Points on a hilly landscape, in no order, each with its height.
A ball rolls from a point to the lowest of its 2 nearest points, and stops where none of them is lower. Distance is the straight distance between rows; heights are no part of it.
gikaz (h 343): [-12 -10  10  10   1   5  20 -13 -40  42  51  63  43   7 -33 -34  44   6
 -31 -32  -3 -14 -25 -31 -26 -30   3  -1  14 -87   9  10  -7  30  18  11
 -14  10 -42   8 -12   3  34 -14  19  16   9  11  51 -23 -44 -13]
zev (h 720): [  5   2  16 -61 -16  47 -28 -41  -7  66   6 -41  47  15  -8 -18  33  53
 -18  -5 -21 -30  30  53 -48 -24 -29  32 -12 -23  19  20 -33  11  39  20
  -7 -16  36 -25 -34 -13  20  34 -30  10   0   3 -14 -23  -6  -9]
Zofo (h 685): [-30  62   8   7 -20  11   9 -49 -15  11  16 -42  -5   8   8  28  -2  12
 -40  -8   0  26  69  25   4 -32   9   0 -15  -2 -54   6  -2  54  -3  36
  -1  -2  22 -11 -41  23  -3  46 -43   2  -3  12 -55 -31  -5 -46]
kez (h 606): [ 16   4   8  10  24  -8 -33  35  -1  -2  59  51  68   2   0  -9  20 -38
  -5  12   4 -47   6 -47  -4 -39  21 -47   9 -27 -13  32  57 -22 -42  59
 -13  -2  -3  53  57  58  32 -25  40   4  39   8  37   3  55  26]
fese (h 471): [-30  23  18   2   6 -17 -29  -1 -41  20 -32  22 -14  -8  -5   9  24   4
 -39 -27  10  26 -29   9  15  17  22   6  -9 -21 -17  22  64  -3 -46   1
  -3 -21  16 -19  11 -10  58 -14  19  14 -25  19  57  21  -7  13]
vide (h 341): [ 42  12   1  35  46 -19 -13  -5  14  -3  41  43  13   7 -30 -10 -16   4
  10 -30 -20 -51  30  24 -15  -5  11  23  -8 -69 -14 -12 -21  -5  25 -30
 -14 -17 -40 -14 -12  22 -12  14   7 -12  -1  17  62  -4  14  15]
Subub (h 676): [ 50 -40   4  -8  16 -44 -13 -69  35  61 -60 -18  34  13  -9 -33  15 -15
 -20  29  24 -19 -10  27  14 -18 -17  13   2  -4 -25 -36  59 -21   7 -69
   8 -20  11   4   0 -31  75  34 -32  16 -13  17  47   4  -9  78]
govop (h 392): [ 36  17 -12  17  35 -45 -31  -3  44 -15   4   5  -4   0 -20  28 -62  10
  27  -3 -44 -57   3  25  44  -9  14   8 -14 -35  -4 -44  22   4  15 -45
 -14 -17 -22 -35 -27  16   3  28  -3   7  -7   7  61 -24  28  30]
zibe (h 529): [ 35 -43  19 -23  23  34   4 -50 -17  21 -29  38  35   4   7 -16  30   1
 -52   9  27 -56 -30 -15 -19  19  17 -35  20 -40  20 -34  62 -37  -2  -3
   2   7  10  25  59 -11  34 -21   3  61  15  11  38   2   8  41]
zime (h 258): [ -2  21   3 -16 -40  14  19 -30  12  29 -17 -21 -47   8  -4   5   4   3
  30   0 -20 -20  -1   9 -23  21  -4 -17   4  -1  25  26 -39 -13  -1 -14
  29  11   2  -6 -36 -19  13  -4  -6 -36  23  -5 -46  -6  -5  -7]
bofaf (h 340): [  2  -5 -14   6  34 -51  15  68   5 -59 -46  47  -8 -33 -49  38 -46  -6
  -7   9  -1 -15 -33 -37  15  24  -4 -18 -24  55 -13   2   6 -26 -52   4
  -9  16 -43  35  24  47 -21  -8  58  18   1 -16   0 -17  23  33]
zonor (h 563): [ 50 -25  41  11  42   8  10 -48  21 -28  -7  19  11  27 -21   8  -9 -14
 -19  22  -7 -37   2 -10   7   9  20 -39  -5 -49  40 -44  51 -50  18  -2
   3  -5  11  15  45  -2  26 -14  -5  33  27  14  10  10  24  48]
Ninak (h 754): [ 16 -17 -13 -23  -4  11 -17 -30 -31  57   6  30 -11  11 -26  -6  -9   8
 -20 -16 -15 -32 -16  17   4  12 -14 -46 -12 -15  34  66   0  19  15 -24
 -30 -44  -6 -38 -17 -10  21   1  12  11  -9   2  36  10   3   4]
Sigum (h 564): [-16  50  21   2 -12 -35  -3  19  -8 -18 -53 -61 -26  13  18 -33  24  -6
  44 -38  -4  30  38 -33  15 -23  23  57 -27  19  23   3  -6 -43   8 -11
  13 -11  23  32  13   5  -5   1  -4 -19   7  45  -5  -9 -33 -10]
Vuged (h 539): [-12  -4   7   8  49 -13  34  48  10 -73  15  53  28 -23 -29  12   8  30
  10 -32 -31  43 -24  -6 -10   5  29  -9 -28 -21  -2  -9   7 -16  10  60
 -13 -33 -22  40  24  19  -8   7  71  50  13  20  14   6   8 -11]
Gopa (h 575): [-21  56 -15  -9   5 -28  42  22 -28   3  -6 -42 -56 -17  23 -11 -18 -13
   6  23  46  26  -3  20  19  34 -12  -8 -47  -8   3  42 -20  56 -34 -64
 -13  21   5 -19  -2   5 -39  12 -29 -45 -63 -23  -6 -31   0  24]
zod (h 590): [  3  72  11 -16 -18 -27  28   4  24 -47  -1 -11 -12 -15  20   0  13  16
   1 -51 -21  56  38  25   8  21 -26  36 -23   1  -2  -1  23  12 -15  16
  -8 -34  21  21 -23 -18  -3  30  16   4  28  36  -9   5   4 -12]
tere (h 505): [ 47   9  14 -37 -31   0  -9  -6   3  13 -31  22 -28 -10 -15 -39  10   1
  43 -32 -12 -14  -2  28 -90 -66   5  50 -18  15   8 -19  -7 -51  20  -5
 -15 -36  13  -1   5 -27   5  -1  42   5  13   7 -23   0   8  30]
Tola (h 401): [  -3    2  -49   37  -22  -41   -3   15   -7 -108   32   30  -25  -23
   16   13  -14  -37   -5  -53   12   43    4  -26   -5   12  -13  -20
   15   47    8   30   -9    3   -7   28  -32  -30  -16   -1   46   15
  -23    8   53   10    4  -21    7   -4   22  -15]
nanap (h 588): [-22  76  26  -9 -19   8  26  22  10  18 -24 -63 -12  34  17 -36  25  21
  32  -5   4  54  27 -45  -8  -6  27  46 -24  15 -14  11 -13 -11  12  -2
  26  29  14  44  -9   9  24  -9 -37 -17  30  12 -49 -39 -46 -36]
kisi (h 506): [  4   8 -23  18  45  29 -11  35  10 -46  -1  34  -7  -7  -7   4 -11  37
  18 -25 -28  39   2  13  -4  12  33 -18 -20  13  14   3  22 -59  13   5
 -17 -16  -8  -8  21  30 -22 -10  66  14 -24   4  20 -14   8  11]
buko (h 652): [-11   7  45 -23 -13  41 -14 -35   6  63 -16 -38  64  43   2  -3  25  47
 -40  62   7   6  62  17  36  -8 -42   6 -22  12 -26 -12  33  37 -18  -5
  -6  44  21 -51 -19   7  24  27 -58  -8   6  11 -17  -7 -13 -31]
mero (h 680): [ 30   4  -1  27  20 -37   0  34  31 -13 -60  10 -34 -10  -4  20 -29 -20
  30  30  12 -32 -11  15  12  37  19  14   3  35 -22 -56  -5 -44 -13 -37
  -6  29 -38 -13  -4  29   1 -31 -15 -31 -15 -40   2 -30 -43  52]
Bopig (h 402): [ 12 -45 -24   6  -6  14 -37   6  -2  13   1  33 -42  -4 -15  10  30 -32
  36  18   1 -31   0 -28 -43   3  -1 -23  -2  71  44  31 -23 -56   6   1
  12  -8 -12 -12  13  11 -10 -17  33   4  27 -19 -35  13  26  22]
farev (h 436): [ 23  60 -33   2  -9 -12 -20  -3  58  -6 -11 -49 -32  10  13  33 -24  25
  46  -5 -39   8  17   9  37 -10 -32  14 -28  -8 -23 -22  39 -12  13 -61
 -16  -7  -5 -35 -41  17  10  47 -24 -21 -19  12  28 -38  -7  16]
pemid (h 459): [ 17 -34  -3 -55 -17  -1 -18  12   5  -8  -2  55  -4 -24 -17 -22  26 -15
  36 -27   4 -25 -10  12 -66 -27  23 -15 -17  69  31  22 -35 -56  18  33
 -25 -55   6  -5  37 -26  24  -8  70  13  20  -6 -10  30  30  25]
Milib (h 573): [ 69  -6   4  -7 -10  -7 -24   6  24   5 -22 -39 -38  14   0  -2   7 -30
  49  16 -20 -29  -6  30 -29 -18 -24  35 -12   0  16 -60  39 -56   3 -58
  -7 -24  36  -8 -14 -35   1  10 -33 -10 -14  -1 -31  25   7  70]
Rufu (h 603): [ 54 -29 -20  -3 -27   0 -25  -1  -5  26   5 -33 -52  28 -20  27 -24 -41
  50  46 -10 -57 -38  29 -25 -18 -10  -8  18 -42  12 -22   3 -15  36 -37
  -2 -19  -6 -22 -32 -30  17   9 -62  -9 -20 -27 -17  10  10  49]
vena (h 631): [ 63  -8   8  10  -4 -29 -30 -18  37  58 -31 -21   1  26 -24  21 -27 -13
  30  53  -3 -43 -35  34  -6 -24  19  -3   8 -15 -47 -55  25 -11  44 -29
 -10   5 -17 -36 -21  -1  72  11 -78 -12  -9 -22   4 -12 -26  47]
Miv (h 468): [-18 -16  19 -24   7   4  13  32 -11   8 -23 -35   4 -43 -10   0   0  23
 -28  18  17  58 -34  13  68  35  12  -9 -24   6  11 -18  31  10 -20   9
  -3   6   4 -26  -8  19  18 -31   4 -26 -38  13 -14 -18 -27  -7]
nenan (h 637): [ -4  16 -18  20  36  -5 -69  45   4  -1  47  11  38 -15  22  14  15 -28
 -10   3 -13  -1  -3  -5  30  -1  13 -47  12  -7 -14  47  43 -17 -52  42
   9 -11   0  28  40  42  18  -5  39 -21   3   0  37  12  80   1]
ril (h 472): [  6   5 -45   5  36  34  -2   5  46 -25 -19 -26 -24 -13  13  37 -27  41
  35  -9 -31  33  -8   9  43  35   5  -7 -13  -2  -4 -19  22 -51   8 -35
  -5  -7 -18 -24 -13  45 -23   9  16 -11 -40  -2   6 -35  -8  24]
Gif (h 267): [ 16 -31 -11  11  38 -14 -32  60   8 -84  -4  20   2  -6 -13   8 -25 -20
  12  37  10   3  -4 -49  13   3 -17 -42  -1  68  14  21  21 -62 -36  23
  -3  27 -13  31  60  41 -30 -19  60   3   7 -28  -5  -7  42  22]
Lak (h 331): [-20  48  23 -20 -18 -18  26   8   9  43 -30  -3 -42  10 -19  -9  31  -2
  18  -7   3   1 -12 -17  25  28  11  -5 -12  21   4  29   1 -22 -25 -38
  25  15  -8 -11 -38 -11  45 -20   3 -24  10   7  -7 -31 -24  17]
relu (h 169): [ -8   6 -15 -27 -47  17  24 -18 -13  34 -19 -74 -31  -3  17   2  17   6
  31   9  -1  10  47  11  -1   7  -5  -4  -7   8  50  25 -62  -8 -34 -42
  17  20  45 -41  -6  -5  -7 -18 -22 -33 -39   9 -66  -2  -6   9]
vavu (h 570): [-20  -2  34 -19   8   8 -18   3 -22  10   8  64  45 -10  -4  -2  24 -13
 -37  11  18 -32 -27 -23 -18 -13  21 -78  15 -21  11  12  43 -27 -31  48
  -5   9   8  28  66   4  49 -16  53  51  25   9  38  33  15  12]
duf (h 274): [-49  -9  -2   5 -32   4   9  19  -6   7  25  37  32  -4  32  -2  56 -41
  41 -53 -23  20 -35 -16   5 -26  27 -28  30  37 -16  36 -30  25 -12  69
 -15 -41   0  45  40   8  -1  -7  33  17  29  -4  17  74  20 -47]
piz (h 323): [-13  -1  -8 -28 -13  34  -5  38   4 -35 -22 -21 -27 -14  20 -42  -1  15
  34  26  19  40 -16  -6  -9  11 -16  15   6  43  31 -17 -15 -39 -13   7
  33  41  18  31   6 -17 -65 -23  30 -50  -9  -9 -26   9   5 -17]
Lor (h 486): [-43  67  20  19  -5 -44  19  51 -22 -19 -19  14 -20 -56 -12  -1  18 -25
  -2  -9 -19  41 -21   7 -45  -3  11  15 -21  17  19 -23  -2  36 -29  -1
  -4  -2 -21   2  -9 -22  25   9  15   2  11  -6 -42  12 -30  -8]
pora (h 342): [-41  21 -30   1 -50 -13  -6   7   7 -34   8  32 -25 -40  36  26  45 -46
  19 -72  13  50 -18 -22  -1   7  24 -23  24  61 -19  53 -15  12 -22  56
 -19 -38  -5  19  31  15  12  18  34  16  21 -10 -12  41  16 -23]
vuvi (h 381): [  7 -60 -29 -52 -40  69 -34 -28 -12   8  72 -11  -2  -8  26 -27  18  -5
  47   2  20 -29  27   2 -36 -50 -24 -15  46  -3  22  28 -34 -48  17 -14
  33 -31  60  -8  41 -47 -61  11  25   5 -37   2  48  63  64  20]
namun (h 180): [-15  -3  16 -21 -13  18  -2   0 -31  30   9  51  33  -9  -1 -28  61  -8
  -4 -60  -6 -16 -30  34 -37 -19   7 -10  21  -5 -17  27 -25   8   5  37
 -13 -49  -7  28  12  -1   8   0  43  20   8   6  44  57  11 -28]
fotik (h 318): [-10 -37 -20  28 -21  16   3  -8 -46  -6  32  -1  -2  18   3  23  -2 -14
 -47 -14  -9  23  37 -20  67  -9 -12 -20 -15 -26  41  29  -6  47 -26  17
 -18   6   9 -42  -2   6 -32 -62 -24 -13 -20  26  26 -18  10 -38]
vot (h 469): [-34  -3 -44  40 -36 -19  52 -46  -5 -49   2 -31 -25  39  20 -37 -41  -3
  14 -20  24  48  35  -3 -27  -1 -32  17  57  29   7  56 -87  37  49  -3
   0  21  13   2  14 -28 -49  40  -6 -16   2 -68 -21   2 -31 -55]
nufoz (h 485): [ 18 -43  32   6  39 -26  39 -31  22  23 -23  31  30  -3  -7  -4 -47  -4
 -28  43  25 -33 -52 -17  48  38  25   3  22 -20 -16 -44  40  13  -7 -14
   4  40 -34  12 -14   7  30 -49 -52  12  15   3  36  28 -48  12]
fufa (h 721): [ 20  29  55 -12   2 -10   0 -37   8  36  -5  33  13  31 -18  -9  -8  22
  10   6 -12 -73  11   5 -69 -27 -14   0  -3 -12 -75  -5  -6  26  45  14
  -7 -10  -5 -16 -46 -13  51  51 -13  17  57 -19  -8  -4 -16 -27]
keb (h 376): [-50  -3 -11  41 -30  15  -2  12 -45  18  48  32   7   2  22  61  30 -17
 -46 -40   6  33 -23 -33  53  14  25 -27   0  -7   0  24  27  47 -39  34
 -19  12  -2 -18   4  15 -15 -38 -13  21 -13  14   3  -2  11 -45]
Dadob (h 518): [-48  25   2  35 -13 -15   8  38 -10 -54  -4  26  -2 -39  34   0  18 -11
  10 -11 -14  26  -5 -15 -45  10  17   4  11  13  40 -14 -39  28   1  29
 -12  20 -24  22  -1   4  -9 -32  14   1  15   2 -33  23 -23 -43]
ger (h 497): [-46  31 -29  22  12   0  47 -24  -4 -44 -22 -21 -14  66  42 -25 -50  33
  -6 -26  27  25  38   2  -6  10 -29  38  37  28 -42  18 -50  46  47  15
  18  11   6  40   5   7 -51  51 -11 -34  17 -66 -12   6 -43 -51]
lud (h 395): [-81 -12 -37  10 -40  50  55  33 -12 -33   9  14  12  12  37  27 -18  11
 -19 -51   1  85  13 -21  35  -9  12  23   6 -20 -12 -13 -61  85  -1  76
  -4  12  15  32  26  10 -82   5 -28  12  15 -14 -42  25  -9 -60]
petul (h 339): [ 19 -19 -13  37   7 -29 -17  20 -13 -58 -12  49 -38  17 -20   5   7 -51
  35  18  15 -25  30 -54 -15   7  -7 -44  -1  74  37  27  -7 -55 -17  -3
  -9  14 -17   6  52  22 -28 -19  29  23  26 -25  -6  -8  11  42]
mez (h 254): [ -8 -34  -6  20  -2  35   4 -19 -33 -15  15 -38 -11   8  23  11  -3   8
   5   5 -17  14  26  -2  27   3  -1 -21   9  -4  61   7 -29   0  -9 -23
   2  -2  36 -45  -7   6 -43 -37   7 -27 -40  10  -8  17  13  -9]
lotu (h 324): [  6 -64 -14  -1 -28  15 -24  -4   4 -42  87  10  10   6  28 -41  -1  -3
  37  14  16   9  24 -27 -12 -44 -18  -6  50  26  28  15 -20 -55  25  27
  24  10  47  -4  30 -38 -82  -4  27  -9  -4  -3  39  33  76 -18]
Guva (h 661): [ -3  14 -44  10  -1  -5 -66  38  13 -13  38 -23  -6 -36   8  -4   3 -23
   3   6 -13  42 -10  -2  38  -1  -7 -30   4  35  16  34  26 -22 -44   0
  -9 -10 -11  -5   6  28  -7  -5  42 -34 -32  -5   9 -11  64   3]
vulu (h 656): [ 36  17  21   4   6   7 -33   8  20  43 -41 -12  -4 -13   1  -3  13   9
  23  23  -3  -2  -8  14 -38  -3  28  27   3  -1 -29 -54  13 -52  16 -19
  -6   8 -21 -33 -19  12  47 -22 -17 -28  -5 -11  -8 -31 -38  26]
Fav (h 427): [-32   4  22  20  23  14  -8  37 -53  -3 -18  23 -18 -12   9  30   7 -14
 -34  -9  11  32 -35  -7  44  28  30 -10 -17  12  -1  -1  39   8 -42   5
  -5   8  -1 -17  10  13 -16 -31  10  -2 -24  -9  12   6  -1 -13]
bida (h 450): [ 43 -29 -41   1 -15  43 -26 -13  24   5  33  16 -34  -8 -13 -12  31 -43
  54  -1  -4 -26  -7 -16 -57 -16  23  -1  32  -3  46  -4 -21 -57  36  -3
  11 -13 -32  -2  31 -16 -32 -21  23  14  18  -3 -28   5  32  31]
vepo (h 399): [  7 -17 -14   0  37 -39  20  51  15 -22 -28  34 -15 -44 -49  39 -59  20
 -14  17 -18 -18 -64 -24  48  61   8   3 -19 -18 -19  -5  10  -2 -19   0
 -11 -11 -31  14 -18  22   5 -23  40  21 -15  14  35 -16  17  10]
Nuz (h 440): [-31 -14 -53  55 -33 -13  33 -25 -19 -96  34 -14 -24  -6  23 -17 -26 -24
   0 -48  25  66   4 -21   3  -1 -21   4  50  29  18  37 -38  16  27   7
 -12   1  -2  -3  18   2 -56  12  21  -9  -4 -27 -19  -8 -11 -55]
noko (h 540): [ -9  30  41 -34  17 -17  13  43   2 -37 -28 -66  -5 -13 -21 -34  23 -12
  24 -17  -8  46   7 -22  41 -10  10  31 -22   1  22 -28  27 -66 -29 -23
   5  -3  12  15   7  -5  -1 -20  29 -23 -16  44   0 -17 -12  21]
Rakup (h 670): [ -6  35   4   9  -9  25   6 -35   7  33  13 -56  10  41  10  33 -16  26
 -20  39 -13  -1 100  21  25   3  -5  -7 -36  21 -42   5 -30  52 -11   1
  11  35  33 -44 -21  25 -11  23 -74 -17 -10  -6 -48 -25  -3 -37]
gabov (h 758): [ -6  20  -1  15   1  30 -44 -22  30  28  -7 -72 -27  62  43  36 -36  27
  43  20 -27 -15  57  -7  -7 -33  -7 -23   8  -2 -70  -3 -50  -4  45 -20
  23   6  14  -9 -26  15 -13  39 -64 -28   0 -30  17   0  -7 -16]
Deleb (h 498): [ 32 -46  -3   6   0  52  19  -8  31  -1  46 -11  -1 -18   9   3   9 -19
  13  29 -16 -20  -7 -26 -16   0 -17  -1  35 -42  33 -53  -1 -34   7  11
  21  17 -33  27   6 -13 -35 -44  -6  -2  30  14 -31   6  25   6]
Bima (h 434): [ 39 -56 -13 -41 -24  53 -39 -10 -38  26  60  16  28   4  26   0  45  -9
 -20  -9  32 -58  19  -5 -30  -8 -22 -29  29  -4  48  16 -38 -13  22  12
  17 -41  33  11  40 -21 -28 -22   3  17  -9  16  51  20  63  19]
Gima (h 550): [-32   6  -5  -4  18  12  36  39 -31 -32  -3 -77 -28  -7  17  11 -34  21
  -2  19  32  46  26  22  17  23 -47  19 -32  -2  -2  27 -33  49 -14 -24
   9  24  30 -12  -4  16 -90  23 -19 -39 -75 -28 -38 -18  -8 -11]
butub (h 487): [ 38 -45   7 -47 -14  53 -32 -28  -5  59  -3  12  16  -7  22   7  36 -11
 -47  11  35 -40 -17   4   6  20   9 -68  19   2  34  -4   6 -51  -4  -3
  15 -18  30  18  54  -6  32 -23  -1  28  -5   7  38  11  41  49]
feda (h 655): [ 42 -45   3   0   2 -39 -36 -45  34  80 -43   2  32  28 -37 -15  -5 -16
  -2  49  32 -67 -48  11  -1 -40 -22  12  12   8 -65 -24  46   2  43 -55
   2  16  -9 -34 -23 -21  82  62 -45   7  14   8  13 -17 -23  30]
Losar (h 679): [  8 -31  20  26  20 -41 -19 -49  23  43 -11  34  49  33 -15   0 -26   0
 -30  70  22 -87 -23 -26 -25 -23 -11   6  28 -14 -63 -27  55  63  17 -45
   5  55 -23  -5 -35 -33  72  35 -35  33  38   4  17  -1 -25  -4]
nobod (h 613): [-11  47  17 -23  -4 -23  22 -26 -13   5 -18 -18  13  -8  17  -7  57  33
 -19 -14  -4  43  28  25  15  23 -23  31 -41   1  26   4  52  34 -21 -15
   1  -8  41 -21 -27 -19  43   8 -28  11   4  43  -8  -8 -23  -6]
Mub (h 400): [-48  31 -21 -10 -57  32 -29  18 -20  26   8 -20 -30  -3  26 -21  24  -6
  11 -40  -3  69   1  13   7 -28  17   2   1  31  14  37 -39  19  -5  34
  13  -9  18  12   5 -17 -26  -1  24 -40 -16  -5 -28  12   5 -47]
vadaf (h 698): [ 19 -30 -22  24  39 -16   2  44  18 -22 -35 -22 -15  11  18  32 -46  12
  10  32  28 -22 -22  10  30  59 -35  11  26  12 -54 -38 -36 -19  19 -26
  31  25 -19  11 -13  32 -41  -1 -23 -44 -24 -41   8 -33 -41  15]
vub (h 567): [-23  35  -2  20  30 -41  40  28  23 -80 -16  11   3 -30  10  24 -12  18
   3 -41 -35  43 -10   5   4  20  -7  27 -26   2 -29 -23  12  10  -4  28
  -2 -29  -1  55 -10  21 -16  52  38  15  15  11 -14  22   7 -21]
Nuvat (h 509): [-22   3  29  25  38 -29   0 -12 -26  20 -31  52  28  -2 -17   2   1  20
 -43   5  -2 -17 -32  22 -17   7  26  20  23 -37 -27  -8  49  21 -28 -15
   7  11 -20 -13 -21 -25  60  -7  25  24   2   6  33   3 -35   0]
sol (h 519): [ 14 -15  20   4  31 -44  35 -25  11  23 -52  64  16   5 -42 -23 -48  -9
 -23  34  37 -23 -41  10  15   2  50   6  20  15 -29 -22  54  12 -42 -50
  12  25 -33  15 -10 -33  47 -37 -11  29   7   3  47  27 -31  53]
zifov (h 526): [-37   8 -25   7  32   0  20  31 -28 -41 -39 -66 -25  15  23   9 -51  44
 -13   5  40  36  10   0   9  22 -50  48  -4   9 -44  32 -47  41  24 -21
  36  34  21  38  -5  30 -79  59 -10 -43  -8 -37 -22 -10 -31 -24]
rit (h 633): [-44   9  21 -21  18   4  -1 -19   2  14 -18 -24  69  16  17 -24  41  51
 -26  28  13  42   7   5  46   7 -39  30 -11  -7 -39 -17  88  41 -37 -13
  17  29  30 -30 -16  -4  50  30 -21  -4   2  41   9 -19 -39 -21]
gevov (h 541): [ 51 -14   4 -48 -15   3  -5 -19   2  38 -28  -4 -14 -20 -22 -19  36 -10
   5   2   6 -46 -25  26 -52 -22  -5  28 -11  10  32 -35  34 -55   5 -36
  11 -37  19  -6  11 -52  35 -13   4  28  11  12 -32   0  10  70]
Danov (h 430): [-81  22  -2  42   5   2  62   7  -6 -33  27   6  26   5  29  37  -4  -6
 -25 -33  -7  48  24   0  19  -1  13  30 -19 -24 -40 -22 -32  89  11  51
  -8  12  19  24 -14  42 -58  39 -55  21  13  -3 -60   8 -34 -65]
Petap (h 445): [ 20 -57  22 -14  44 -48  46  23  37   2 -40  22  27 -42 -22  28 -41  30
 -23  38   7 -23 -55  -1  37  64  10  12 -10 -14 -34 -35  30 -11 -20   9
  17   9 -30  30 -28  25  34 -26  -1  15 -11  25  20  22 -25  16]
zam (h 701): [ 16 -11  24   2  19 -32  19 -43  -7  41  -8  37  44  -4 -24 -19   1   3
 -23  26   5 -93  -8  -6 -79 -37 -44  23  24 -34 -33 -38  39  35  26  -7
   1   4 -11  -1 -27 -29  59  36  -5  37  49   3 -22 -15 -13   3]
zore (h 741): [ 26  14  45  -2  13  38 -41 -34  13  72  11 -27   2  56  -3  17   3  25
   4  32  -6 -53  31   6 -32 -19 -11 -20   0  -8 -79  -8 -19 -11  45  11
  13   9  -7 -11 -28   8  18  39 -63 -16  27 -16  -5  -7   7 -14]
kiro (h 380): [ 22  -3 -26  39 -27 -45   2  -8  -4 -39  46   3 -31  -1 -21  -5 -29 -25
 -13  -7 -16  -9  18 -29  30  -4  -2  -6 -20 -40  48  30 -22  37  12 -17
 -28  -4 -33 -34 -16 -14  -4 -34  -9 -23   4   8  30 -37   4  -5]
napim (h 507): [-17  23  24 -19  10 -41  36  74  10 -27 -41 -41 -26 -62 -33  -4   2 -13
  -1   5  19  57 -39 -32  40  31  -3  21 -39  18  -5  -9  14 -19 -37  -2
   4  24 -37  19  -2  26   7 -22  28 -28 -12   7 -38 -40 -24  10]
Nedub (h 433): [ 13  -1 -16  12   1 -38  -1 -11  24   1  11  -3  -8 -17 -26  -4 -78 -28
 -42  33  -8   2 -21  11  72  34  34 -16  -5 -10  31  -2  -7  45 -17 -41
 -14  28 -37 -10 -28 -22  10 -34 -33   5 -19  15  39 -10   1  -7]
sivi (h 353): [-70   7 -16  18 -41  56   2  16 -35   3  24  20   2   6  40  28  24  -4
 -20 -57 -13  66   1  -9  29  -6  24   7  18  -6 -12   2 -34  41 -13  52
   3 -11   5  -6  10   0 -45 -13  -6   3  -9   4 -10  22   4 -51]
duno (h 443): [-50  41   5 -33 -51   0   5  26 -25  28  21  -6  -1 -44  -6 -13  60  -7
 -14 -11  -6  41 -25  25 -18 -14   9   4 -20  36  46  26 -34  38 -24   7
  12  -2  30   4 -16 -46  22  -4   6   6 -11   7 -62  14 -15 -35]
Fom (h 737): [ 38 -23  14 -33   7  34 -17 -51 -23  63  20   1  21  18 -36 -32   2  24
 -17 -10 -18 -46  -8  22 -50  -8 -19  -9   0 -52  29  28 -15  17  61 -18
 -37  -7 -10 -38 -19 -15  33  32 -24  19   7 -19   3 -23  -6  15]
nika (h 703): [-38  29  36 -22 -10  35  -7 -35 -11  33  11 -20  32  17  18 -13  22  60
 -31 -21 -20   9  49  29 -49 -14  -4  19  -2 -25 -31  16 -32  54  22  63
  -5 -16  14   2 -32  -4  28  13 -35  19  28  -7 -22   5 -23 -53]
Zan (h 253): [-15 -34  -2 -16  -5  16 -20  35   2 -93  42   1  -3  -2  19 -39 -30  -4
  19   7  12  23 -10  -5   2 -10  -2   7   3  48  41   1 -28 -37   2  30
  13   3  39  36  32 -34 -84  -1  63 -11 -29   4 -10  46  42 -24]
zal (h 535): [ 61 -21   5  10  49   5  32 -16  48  -7  13   7   8  -3 -36  13 -15 -15
  -1  37 -26 -40 -21   3  -4  15 -14   9   1 -48   7 -70  54 -27   4  -6
   5   1 -29  25 -14  -4 -18  -4  -9  20  30  26 -14   1  34  33]
sug (h 474): [ 17 -10 -27  20  -3 -10  17 -25  22  11  21 -33  -8  18  -7  47 -78   7
 -25  31   4  -7  28   7  80  39  42 -24   4 -23  -6  -3 -25  66  11  -3
  -4  41 -26 -29 -31 -10  -6 -45 -73  -5 -25  -6   7 -46 -36  -7]
les (h 269): [ 28   4  10   5   0  20   6  -7 -22  20  49  38  18 -19 -19 -48  24 -22
   8 -51  -2 -21   7  10 -48 -19  10  19  18 -51   8  24 -45  10  32  11
 -19 -22 -43  14   7   7 -11   3  32  -6  16   0  32  15   4 -21]
belo (h 735): [  5 -25  14 -24 -26  55  11 -32 -18  33  34 -21  28  45   6 -15  10  25
 -12  14 -13 -33  60  38 -34 -12 -30  23   2 -10  64  10 -55  29  12  20
   1 -12  36 -22 -26 -37 -31 -12 -35  19 -13  -6 -52  13   1   0]

For each start below, name the point where the ball stops.
Vuged -> namun
nenan -> Zan
Rufu -> Gif
nika -> namun
zonor -> Zan
gabov -> namun
Gima -> namun
